Points on a hilly landscape, in no order, each with its height.
From any point a ball takes the steepest step (drop divided by distance) to one of its 2 nearest points. It stops when none of these is lower. Distance is the straight distance between rows; heights are no part of it.
K_692: [131 154 107 137 101  68 112 126  75 142 137  76  83 122 156  87  80 120
  98 127 142 178 110 116]  h=387
K_647: [140 147 157 121 130 140 123 105 123 134 131 106 172 107  98  88 104 117
 146 155 147 121  42 118]  h=632
K_755: [145 114 101 123 111  90  97 119  55 169 135  69  91 116 155  84  57  98
 104 140 161 165  93 130]  h=420
K_151: [ 99 125 114 118 145 144  85 146 144 106 166 171 126 106 143 140 159 137
 207  81 107  74 100  97]  h=76
K_558: [143 115  84 112 147 178 131 115 115 197  85 128 175 102 107 159 118 122
 154 202 165 102 121 115]  h=347
K_795: [147 168 172 114 115  87 198 131 133 125 149 117  87 143 144 106  95 131
  99  89 139 183 151 175]  h=125
K_219: [133 158 120 164 113  84 185 115 107 116 103  83  96 171 135 123 111 108
  65 127 125 188 181 178]  h=401
K_783: [116 167 139 142 102  68 158 126 142  75 133 106  94 140 127 117 110 131
  86 106 115 186 125 110]  h=382
K_539: [119 129  93 111 123 142 106 134 129 153 137 136 150 116 118 149 145 135
 150 142 124 113 121 112]  h=269
K_733: [139 120 142 141 127 156 192 139 154 120 117 185 111 160 148 194 168 122
 126  86 113 156 183 172]  h=463
K_844: [154 107 126 139 125  73 102 105  71 132 124  39 102 136 148  70  56 106
  34 128 158 179 127 153]  h=456
K_41: [117  98 108  90 162 196  83 119 152 122 100 208 177 129 176 200 173 158
 187 109 153 102 111 103]  h=485
K_432: [124 168 172 149 140 110 152 146 121 114 113 136 120 132 132  57 131 135
  94 146 141 134 134 116]  h=325
K_543: [124 113 117  96 139 190 125 112 156 131 104 193 177 133 163 214 175 146
 155 106 148 136 137 125]  h=398
K_443: [148 156 153 119 107 147 181 140 116 139 136 170 102 131 164 154 133 125
 163 119 131 152 151 164]  h=569
K_502: [117 127 149 138 130 129 180 152 174  91 129 174 115 169 126 168 163 123
 107  85 105 161 174 142]  h=452
K_921: [138 134 166 118  96  95 144 104 125 114 157 104 127 108 121 121 100 106
 129 112 113 153  74 120]  h=550
K_493: [156  38 120 117 155 191 121 115 145 140  72 211 136 134 185 223 172 140
 160  98 153  94 172 136]  h=529
K_869: [ 95 116 134 143 142 141 116 150 153 113 121 159 149 153 104 132 180 131
 104 124 104 112 143 114]  h=407
K_136: [127 139 155 142 115 137 111 101 147 108 146 107 166 115  87 117 133 114
 160 135 121 127  52 102]  h=598
K_187: [109 157 124 134 122  57  96 121 163  70 166  56 108 121 111  67  95 156
  96  84 126 151 104 117]  h=406
K_641: [112 123 142 135 119 124 129 147 146  95 150 168 116 129 135 154 163 118
 160  92  92 129 118 102]  h=428
K_789: [154 144 174 129 128  64 120 121 113  99 125  79 100 118 148  48  80 147
  58 107 151 164 100 125]  h=521
K_234: [145  94  89 125 152 189 128 118 125 188  86 145 146 137 133 190 156 137
 128 158 147  86 188 153]  h=294
K_315: [111 161 184 139 146 119 168 159 156  97 130 169 124 137 123  79 145 145
  98 109 130 139 140 127]  h=359
K_785: [144 115 125 155 108 135 183 118 137 123 114 139 115 164 131 208 164 102
 113 114 100 152 186 184]  h=474
K_105: [158 128 139 116 115 110 127 120  62 172 120 102 108 112 145  96  74 100
 129 161 161 156  89 134]  h=467
K_491: [140 126 112 112 125 181 155 118 130 154 103 178 146 147 172 215 170 132
 157 117 141 139 171 154]  h=313
K_267: [123 138 152 108 122  75 125 128 143 108 172  84 110 112 125  71  91 144
 110  95 120 138 114 133]  h=378
K_895: [135 152 123 136 137  46 128 123 120  86 114  56  89 142 146  63  74 154
  24 114 159 190 153 139]  h=442
K_249: [120 174 120 134 105  79 132 139 108 121 140 103  96 125 146  97 109 129
 117 111 128 174 111 110]  h=358
K_162: [117 132 148 144 103  96 122 108 151  84 151 100 143 119  94 129 130 113
 136 112  90 136  84 105]  h=576
K_103: [164 151 160 119 109 105 155 121  64 147 124 110  88 127 175  88  76 106
 115 125 155 179 104 150]  h=513
K_369: [132 106  94 144 133 147 119 128  98 179 100 105 149 119  92 116 123 105
 105 202 138  99 139 122]  h=212
K_110: [109 118  80 134 133 146  69 133 124 156 126  91 157  95  69  93 121 123
 149 174 141 103  69  96]  h=306
K_702: [170  81 114 107 178 188 130 132 127 163  70 197 120 110 160 206  98 134
 227 193 181  63 149 102]  h=640
K_92: [146  78 135 113 147 172 115 129 139 152 129 184 139 114 144 177 147 139
 175 128 118  77 153 118]  h=23
K_173: [129 118  76 122 142 156 113 131 110 188 106 109 167  94  81 116 109 114
 139 204 157 107  90 110]  h=270
K_314: [164  73 126 107 181 214 124 119 124 128  64 233 126 122 188 212 114 137
 222 171 178  75 147 101]  h=614
K_266: [ 77 112  80 124 137 121  77 151 168 112 166 124 141 143 106 147 173 141
 130  91  95 108 149 118]  h=189
K_13: [126  79 146 146 129 157 139 142 151 110 115 204 126 148 135 173 183 113
 124 108 101 113 151 132]  h=454
K_882: [117 122 131 126 115 101  88 131 146 110 155  63 130 112  84  55 107 146
  83 130 108 104 121 129]  h=296
K_738: [129 122 136 120 115 115 158 121 141 124 147 109 146 143 101 130 133 120
  86 124  94 131 175 166]  h=261
K_363: [147  94  99 161 126 139 152 123  94 173  89 102 140 142  91 143 128  96
  87 192 121 104 169 144]  h=177
K_454: [121 163 135 158 109  78 191 131 133  82 106 113  87 161 125 139 123 117
  71 113 108 196 164 137]  h=392
K_7: [111 102  96 135 113  94 126 147 125 105 166 125  85 141 129 164 138 112
 135  98  67 115 181 134]  h=506
K_547: [136  66  81  88 180 202  72 116 155 159  65 174 165 119 158 205 128 163
 189 156 194  62 151  85]  h=658
K_281: [147 114 144 134 125  69  81 109 101 112 130  49 115 112 142  45  67 129
  45 122 166 158  89 120]  h=484
K_696: [129 126  87 111 123 161 133 116 125 178 127 142 131 132 151 203 153 137
 151 129 123 123 178 155]  h=247
K_404: [157 108  85 129 160 190 139 112 112 205  65 122 156 127 123 181 132 125
 145 200 172  93 170 145]  h=368
K_561: [155 168 163 116 111 129 181 130  90 138 136 149  99 129 174 114  98 122
 142 128 145 165 126 161]  h=546
K_799: [133 110  98 123 106  85  98 130  76 160 148  73  93 104 132 107  78 102
 135 143 117 133  96 111]  h=459
K_482: [122 108  97 118 108 112  92 124 123 146 160  69 148 109  86  88 104 133
 106 146 109 114 119 133]  h=264
K_732: [118 168 176 115 139  66 163 139 185  76 152 110 103 132 119  69  95 170
  85  77 144 170 120 129]  h=319
K_741: [159 123 142 142 131  54 125 101  88  93 111  40  93 143 173  82  61 118
  21 117 167 206 137 157]  h=449
K_770: [ 77 130  83 138 134 138  54 147 158 106 156 125 142 131 105 132 181 147
 165  93 110  96 105  98]  h=162
K_426: [120 124  83 148 102  89 133 137  93 134 145 103  67 145 140 158 128 109
 125 119  86 133 183 148]  h=514
K_207: [147 153 178  91 114  91 159 133 115 118 162 115  92 119 161  82  81 137
 122  90 147 172 112 149]  h=190
K_87: [107 148 165 157 136 124 115 145 150  77 160 172 108 122 131 114 149 126
 183  90 106 109  85  89]  h=409
K_845: [119 162 174 110 124  90 174 137 176 101 147 107 141 137 106  89 118 149
  90  96 128 163 137 142]  h=303
K_433: [128 136 124 104 147 184 113 122 130 117 112 200 151 109 155 175 134 130
 217 157 144 101  82  92]  h=629
K_713: [100 117 157 147 144 148 127 156 167  90 112 198 148 155 129 149 191 114
 119 104 111 132 119 110]  h=432
K_421: [149 146 189 135 122  93 142 113 110 118 123 103 125 112 131  53  91 121
  81 136 143 142  89 124]  h=568
K_22: [145 150 194 104 121  93 131 130 127 103 170 120 116 100 138  58  85 139
 132  92 125 135  82 128]  h=300
K_434: [126 124 103 132 101  69 113 123  86 115 163  85  73 113 134 126  97 105
 134 116  91 129 123  99]  h=486
K_475: [ 97 151 145 140 142 125 123 151 163 109 134 141 152 148 100  81 165 143
  96 117 118 123 133 110]  h=383
K_613: [102 165 122 114 140 167  92 133 151 134 145 112 190 117  86  71 149 154
 144 138 148 108  84 129]  h=71
K_816: [ 92 126  85 117 114 123  95 137 155 135 155  99 159 134  88 121 153 144
  98 127 102 124 148 132]  h=216
K_999: [109 165 147 144 135 123  87 123 150 105 155  83 149 115  88  52 129 143
 149 110 141 114  57 113]  h=360
K_280: [134 169 128 145 107 100 171 118  95 145 119  98 107 146 136 116 119 118
  86 135 138 181 141 150]  h=413
K_694: [122 126  80 152 115 111 151 112 109 129 115  73 136 170  97 133 129 107
  62 157 102 133 200 185]  h=167
K_724: [113 189 144 122 132 112  97 130 139 106 146  87 144 116 117  37 106 156
 118 122 163 140  65 114]  h=391
K_351: [122 118 139 114 137 146 108 147 133 130 162 168 129  99 129 121 134 139
 190 120 107  75 109 108]  h=129
K_888: [154 117 133 149 108 133 158 114 100 151 110 124 115 133 120 170 130  94
 123 158 113 136 129 135]  h=497
K_329: [129 112 145 118 142 155 143 149 132 144 139 179 125 123 140 151 152 142
 151 117 115  99 168 144]  h=124
K_625: [ 97 131  87 158 123 125  71 133 134 128 135  89 140 120  83  93 140 129
 124 151 118 103  97  92]  h=263
K_29: [117 134 126  98 149 176 102 133 144 141 132 168 173 118 128 147 154 148
 164 142 136  97 120 116]  h=199
K_18: [114 148 124 122 115 111 122 140 118 142 142 124 122 118 119 110 128 133
 128 123 120 136 119 117]  h=321
K_321: [160  61 132 123 157 212 138 111 129 141  56 223 127 134 192 216 142 137
 191 139 164  92 162 123]  h=580
K_853: [ 96 120 100 124 157 170  52 137 159 114 152 151 150 118 122 137 172 153
 209  99 134  70  87 103]  h=123
K_618: [122  55  84  96 165 193  62 119 152 142  83 187 170 126 164 199 173 161
 173 114 165  83 135  98]  h=563
K_65: [146  40 142 146 146 179 125 127 145 126  85 206 146 143 153 208 187 113
 130 111 116 101 156 134]  h=479
K_730: [140 141 163 121 123 125 141 120 113 142 123 108 153 110 108  78 109 119
 104 157 137 127  89 123]  h=613
K_583: [141 153 153 153 134 108 158 141  99 138 112 116  94 143 130  67 121 131
  73 143 134 125 162 145]  h=280
K_791: [116 119 129 137 152 187 112 114 145 120  90 167 187 116 107 166 166 120
 174 163 149 106  62  89]  h=695
K_417: [103 160 118  94 151 187  85 136 149 135 146 148 176 109 116  96 144 167
 178 140 147  92  89 120]  h=122
K_948: [157 113 152 128  92 104 154 105  97 140 130 106 109 116 129 139  93  93
 123 142 108 143 103 132]  h=519
K_35: [118 143 160 123 117 108 177 124 163  96 143 122 151 142 104 140 140 126
  91 109 104 164 144 150]  h=284
K_396: [155 100 143 139 107 116 139 115 104 146 127 131 112 100 112 160 106  86
 162 163 102 115  81  97]  h=547
K_667: [125 159 180 132 127  99 123 139 140  85 167 134 102 110 128  79 113 137
 162  94 115 122  77  99]  h=377
K_408: [145  76 100 108 158 188 108 121 137 177  90 164 153 121 139 198 144 140
 166 159 154  75 166 115]  h=184
K_237: [133 119 146 117 129 181 135 132 133 109 116 224 133 121 168 185 154 121
 196 116 125 120 110 106]  h=602
K_373: [120 104 118 124 103  66 131 126 111  92 174  95  79 127 125 138 104 111
 132 110  66 118 159 130]  h=498
K_21: [120 134 159 142 113 121 173 155 160  85 139 173 102 139 137 140 145 125
 131  86  99 156 141 117]  h=443
K_936: [104 145 117 124 125 130  68 143 142 133 164  74 149 108  82  39 119 149
 126 125 130 102  88 122]  h=329
K_776: [116 132 141 135 130 126 148 161 130 134 133 167  95 150 139 139 157 132
 129 113 104 121 186 139]  h=178
K_325: [120 189 179 119 139  90 133 130 153  90 140 102 122 119 132  42 105 164
 103 102 162 160  89 120]  h=348
K_34: [137  83 137 137 107 114 124 125 122 113 144 138 109 111 111 174 132  89
 168 127  74  92 107  97]  h=570
K_222: [134 147  88 147 120 126 162 119 110 157 129  91 111 168 127 152 136 118
  93 134 119 146 202 196]  h=185
K_989: [128 163 131 145 121  80 149 122 107 117 118  73 115 141 129  77  94 127
  48 128 139 177 140 142]  h=429
K_620: [148 124 107 161  99 132 172  99  99 147 105 113 111 152 128 200 135  89
 123 144 106 146 169 178]  h=483
K_8: [124 111 107 118 168 191  92 116 149 121  80 193 176 116 132 188 140 127
 213 180 164  91  67  83]  h=662
K_401: [126 129 112 123 129 167 135 105 134 144  93 149 185 116 110 180 154 109
 145 167 138 128  89  99]  h=726
K_473: [ 75 133  75 150 113 113  77 136 148 100 143  78 155 139  77 102 148 138
 100 130  95 123 125 101]  h=235
K_660: [117 136  79 123 122 143 147 132 124 173 134 116 122 150 130 172 155 138
 115 125 122 134 199 170]  h=207
K_862: [119 132 150 121 141 142  97 145 152 132 166 143 141 110 111  78 135 149
 157 121 121  81 114 121]  h=187
K_805: [136 112  96 168 115 106 130 120  87 154 110  79 107 149 107 115 112 101
  80 169 110 124 177 158]  h=148
K_772: [115 167 119 100 144 179 135 124 135 148 116 126 206 115 103  93 145 143
 118 166 156 117  99 125]  h=140
K_804: [111 120 105 112 105 102 121 130 137 127 159  76 142 135  95 105 120 137
  80 132  97 132 162 153]  h=236
K_586: [136 127 130 152 124 119 148 143 112 152 123 127  97 151 121 112 142 122
 103 139 105 109 185 154]  h=228
K_303: [145 167 141 120 118 100 175 133 114 156 156 111  75 146 155 122 109 132
 124  95 133 165 177 203]  h=163
K_382: [149 132 144 122 120 167 171 134 112 136 127 197 105 120 172 188 140 121
 189 122 120 129 144 132]  h=584

Where does a ball stop that starts at each point below?
K_724 -> K_816
K_618 -> K_805
K_869 -> K_92
K_921 -> K_22
K_396 -> K_22

Call two points neighbours if one is among the 2 nearest of the other. Go from one point of each pair to the other, from neighbour to neighbour, staying as low as possible. Name the highest point that can't be avoided.
K_151 / K_22 -> K_187
K_805 / K_151 -> K_110
K_92 / K_805 -> K_404
K_613 / K_151 -> K_862
